Each scene shows the same named points in several views. A view is turned or mirrored, shifted and resized as a whole, has a little noise and may leave points out.
In the rows, 128 means zero.

Scene 1
View 1
luvez: 166,112,121,139,100,102,115,152,127,118,128,139,182,138,140,136,103,113,126,128
lored: 128,107,135,159,140,130,114,87,132,138,139,113,159,138,115,152,114,144,172,156
Nak: 117,105,96,122,159,118,104,89,124,146,88,129,123,173,99,172,156,112,137,131
gubog: 118,115,80,124,126,107,134,130,146,132,94,139,138,117,120,140,149,81,122,113
fop: 162,114,115,140,93,101,122,157,131,114,133,138,181,121,142,128,101,109,125,129
robof: 146,112,95,124,117,101,119,147,131,127,100,146,153,141,130,145,131,92,112,114
fab: 153,110,139,158,117,115,112,116,126,124,147,121,180,139,132,145,97,141,157,153
sivaf: 147,106,103,120,127,104,103,130,121,130,95,141,148,167,121,157,134,105,118,122
vev: 84,113,84,147,162,129,142,74,156,152,100,116,115,113,95,145,161,100,164,134
nurav: 151,113,100,133,103,100,124,154,134,117,117,141,165,120,136,133,118,98,119,117
Naz: 107,103,127,154,172,136,113,52,130,154,125,103,133,159,97,166,135,146,182,162
Kam: 128,115,81,126,116,104,137,143,147,124,97,144,146,113,125,136,137,79,119,108
Sutes: 171,103,149,150,116,113,98,120,111,121,145,121,182,165,134,152,92,151,150,156
tov: 143,110,114,146,120,111,119,123,135,126,123,129,161,132,128,141,120,118,142,134
Rodar: 140,116,107,144,110,110,130,137,144,122,130,132,166,111,130,129,114,106,137,129
fasut: 120,109,84,119,140,112,119,119,133,140,85,139,128,148,110,155,155,91,123,116
luse: 149,110,129,151,120,115,117,117,129,127,139,124,172,136,131,143,107,134,151,145
bar: 122,121,78,140,103,105,154,155,163,120,108,141,153,78,130,118,131,69,125,105
reti: 176,107,112,127,97,97,106,164,119,114,119,147,181,150,143,141,106,109,115,124
View 2
Sutes: 108,177,130,108,145,80,154,123,122,85,119,94,127,108,84,128,122,162,108,160
Kam: 93,115,128,109,88,125,131,77,125,134,121,129,153,109,140,111,108,140,102,147
Nak: 82,127,128,79,132,102,107,126,109,150,124,99,150,122,143,134,80,151,93,189
nurav: 105,137,134,114,99,112,144,78,130,116,122,129,147,105,113,109,116,144,105,141
fasut: 85,117,132,88,108,113,112,103,117,152,121,115,154,119,141,121,89,141,97,173
tov: 98,139,125,113,119,102,142,102,122,109,121,110,137,109,118,120,116,152,104,159
bar: 96,102,123,131,73,139,139,60,128,121,116,135,150,105,151,103,122,137,105,139
Naz: 80,136,105,99,154,100,121,152,101,111,116,60,122,121,154,145,105,174,93,209
Rodar: 105,139,122,128,105,114,155,82,127,91,118,116,134,104,119,112,134,149,109,141
gubog: 84,109,125,103,92,126,124,85,122,140,120,125,154,111,150,113,104,141,97,158
vev: 72,95,103,107,116,129,113,120,104,131,116,86,139,119,191,133,104,157,92,199
sivaf: 98,141,142,86,120,98,124,105,122,140,125,120,153,114,108,118,93,145,102,160
robof: 98,133,137,100,100,109,129,85,125,135,124,130,152,111,113,112,103,140,103,149
luvez: 110,157,135,112,115,99,152,91,129,102,120,122,138,104,93,113,123,150,107,139
fab: 103,165,117,113,146,88,152,128,114,85,118,80,122,107,103,131,124,169,105,169
reti: 111,159,142,103,111,94,149,84,132,115,124,128,149,106,83,110,111,141,108,132
View 3
Naz: 108,157,110,127,87,131,148,113,100,138,117,91,149,199,119,125,135,74,107,133
Nak: 139,164,86,130,95,124,148,105,109,100,109,111,130,184,136,144,149,84,136,103
tov: 131,178,101,134,126,123,126,141,129,116,133,126,129,154,126,123,121,100,142,129
lored: 104,169,117,129,109,132,138,135,118,141,128,105,143,174,117,114,120,86,119,139
fab: 110,181,126,126,126,137,129,153,129,140,141,121,140,146,123,105,121,90,139,132
nurav: 146,185,90,136,138,116,120,147,140,101,140,142,117,136,133,127,116,110,157,125
Rodar: 136,181,97,135,133,111,119,145,135,111,141,131,122,148,126,122,107,110,140,140
bar: 161,176,63,141,136,89,111,139,143,84,144,139,106,146,128,135,94,131,140,150
luse: 116,180,119,131,126,131,128,148,130,131,137,123,138,151,123,110,119,95,140,131
luvez: 133,189,111,131,140,129,121,156,140,114,140,141,126,129,133,115,122,101,161,121
fop: 144,187,94,139,142,115,116,150,141,103,144,144,118,133,129,123,112,113,157,129
robof: 152,182,83,135,130,115,127,135,134,89,129,140,115,145,136,137,128,105,158,113
Sutes: 111,186,138,126,126,149,132,155,132,143,138,123,145,141,128,107,133,79,151,115
gubog: 158,170,66,137,121,100,126,122,128,83,126,131,113,159,133,142,119,113,142,128
vev: 135,150,65,137,91,101,140,101,105,102,118,100,124,203,123,142,116,100,101,150
reti: 142,192,109,133,142,130,123,156,142,105,141,147,122,125,139,119,130,100,174,103
fasut: 153,167,74,135,111,113,137,114,120,86,117,126,118,169,139,147,137,102,142,111
sivaf: 145,179,95,132,119,129,136,127,127,97,122,133,123,151,141,136,143,93,158,99
View 4
fop: 104,127,96,138,156,110,124,132,97,124,70,127,112,175,150,134,153,141,86,126
gubog: 138,176,96,139,160,138,111,167,120,120,106,155,76,158,152,123,123,108,99,75
fab: 121,83,123,128,133,85,149,132,115,136,98,135,123,149,160,128,153,134,114,131
luse: 121,97,122,131,134,95,143,135,118,137,99,139,114,150,158,129,150,131,113,125
vev: 164,142,125,133,138,147,142,180,146,142,154,172,64,122,146,114,102,98,147,55
Naz: 169,90,150,124,110,86,164,161,150,149,154,163,97,101,170,113,132,94,153,90
bar: 108,171,88,141,180,170,113,154,110,121,89,145,72,185,129,131,119,140,96,80
reti: 115,142,93,142,152,88,113,132,100,116,64,127,121,169,167,138,164,124,67,130
Kam: 128,174,92,143,163,141,111,158,112,117,94,147,80,167,146,124,132,115,92,84
fasut: 167,179,108,144,143,109,113,180,138,117,125,164,69,128,167,117,128,77,102,67
lored: 142,80,135,128,121,94,162,143,129,144,127,150,108,130,160,124,139,121,139,110
luvez: 109,124,101,137,147,94,124,130,102,123,73,132,117,167,161,133,157,133,85,131
Sutes: 124,80,122,131,120,61,148,125,110,134,92,132,134,142,171,133,165,126,103,145
nurav: 114,147,95,140,160,119,113,142,106,121,78,137,98,173,151,133,143,129,81,109
Rodar: 115,129,106,136,154,129,132,141,113,130,92,144,96,166,147,129,139,136,105,107
View 5
lored: 121,117,143,132,90,151,145,107,151,106,163,73,128,100,105,117,111,152,111,110
robof: 114,128,107,127,138,128,130,137,102,150,113,71,130,130,155,133,85,130,75,129
Rodar: 111,125,99,144,108,126,134,131,127,122,120,81,130,114,139,143,107,149,78,135
Kam: 121,141,95,130,130,118,109,136,95,168,112,66,123,126,170,151,71,137,82,130
luse: 110,114,127,135,109,143,153,120,137,107,132,84,138,114,121,118,117,143,86,120
vev: 140,148,117,139,83,131,85,103,134,151,182,45,110,86,140,154,66,157,133,105
fasut: 128,137,123,117,127,134,107,124,105,168,140,52,121,115,156,133,64,133,105,112
tov: 115,122,118,134,114,136,141,124,125,123,129,80,130,117,134,127,103,143,86,123
luvez: 103,111,110,133,128,134,158,137,122,120,102,90,140,130,134,124,116,138,63,134
reti: 102,114,115,126,144,134,159,142,107,131,93,87,140,136,142,116,108,128,60,136
nurav: 108,124,96,135,128,124,139,136,110,135,105,83,135,127,147,139,101,139,67,136
sivaf: 120,124,132,109,141,140,134,128,101,156,122,67,129,127,148,114,81,126,89,117
bar: 111,143,66,158,106,103,105,140,114,147,110,76,122,113,165,170,86,154,69,144
gubog: 123,144,96,134,116,121,105,131,109,160,129,61,121,111,162,154,71,145,91,128
fab: 109,108,134,134,106,146,161,121,143,98,135,86,136,119,111,113,125,144,86,123
Sutes: 105,101,148,122,122,154,177,123,134,99,127,90,144,124,107,94,129,135,85,119
Nak: 134,128,144,113,118,146,120,113,117,151,154,55,124,111,136,120,75,136,115,105
fop: 101,113,100,142,123,123,148,140,118,117,99,89,139,129,137,132,117,142,60,141
Naz: 138,121,165,122,86,160,127,93,150,125,194,56,120,93,107,115,90,151,141,91
View 6
lored: 136,137,119,144,144,114,161,146,119,151,116,139,123,110,124,131,143,115,150,156
tov: 124,140,121,136,125,113,148,128,111,145,115,144,138,123,123,125,127,137,140,139
Kam: 124,138,132,130,109,121,139,116,118,131,123,138,158,132,99,117,113,150,141,120
Nak: 140,129,151,114,126,130,162,136,134,155,98,148,144,140,91,127,131,125,147,163
vev: 153,123,146,139,130,138,159,135,146,134,128,124,146,116,76,120,134,119,156,143
fasut: 132,132,145,115,114,129,151,123,128,143,107,145,154,141,90,121,120,138,143,143
fop: 110,149,109,138,116,106,138,121,98,141,117,144,139,125,136,121,119,151,135,125
bar: 125,138,118,148,108,122,130,108,119,116,145,126,157,117,100,114,111,153,143,101
sivaf: 121,140,137,115,114,119,150,126,111,151,99,155,148,143,112,123,122,142,137,148
nurav: 115,143,119,130,112,112,139,117,105,138,117,144,148,131,121,120,116,150,137,123
luvez: 109,148,112,134,118,105,141,122,96,146,111,150,138,128,139,125,121,147,136,130
gubog: 130,132,137,128,109,126,143,117,126,133,122,137,156,135,92,114,116,146,141,127
Naz: 156,127,139,140,154,131,176,159,141,158,114,134,120,113,100,130,153,97,157,175
luse: 121,143,114,141,133,111,151,136,109,147,117,142,129,118,134,128,133,131,143,141
Sutes: 115,148,107,137,136,103,155,141,96,159,104,154,120,123,151,133,136,127,139,154
robof: 118,142,130,123,110,117,144,117,109,143,111,149,152,140,111,121,116,149,138,132
Rodar: 121,142,115,140,121,114,141,124,110,136,126,138,142,120,120,122,123,142,143,124

In a view up to two points have been moved. Name them for each view, in the order of its rows, or write none.
view 1 -> none
view 2 -> Rodar, fab
view 3 -> fop
view 4 -> fasut
view 5 -> Kam, Nak
view 6 -> bar, Naz
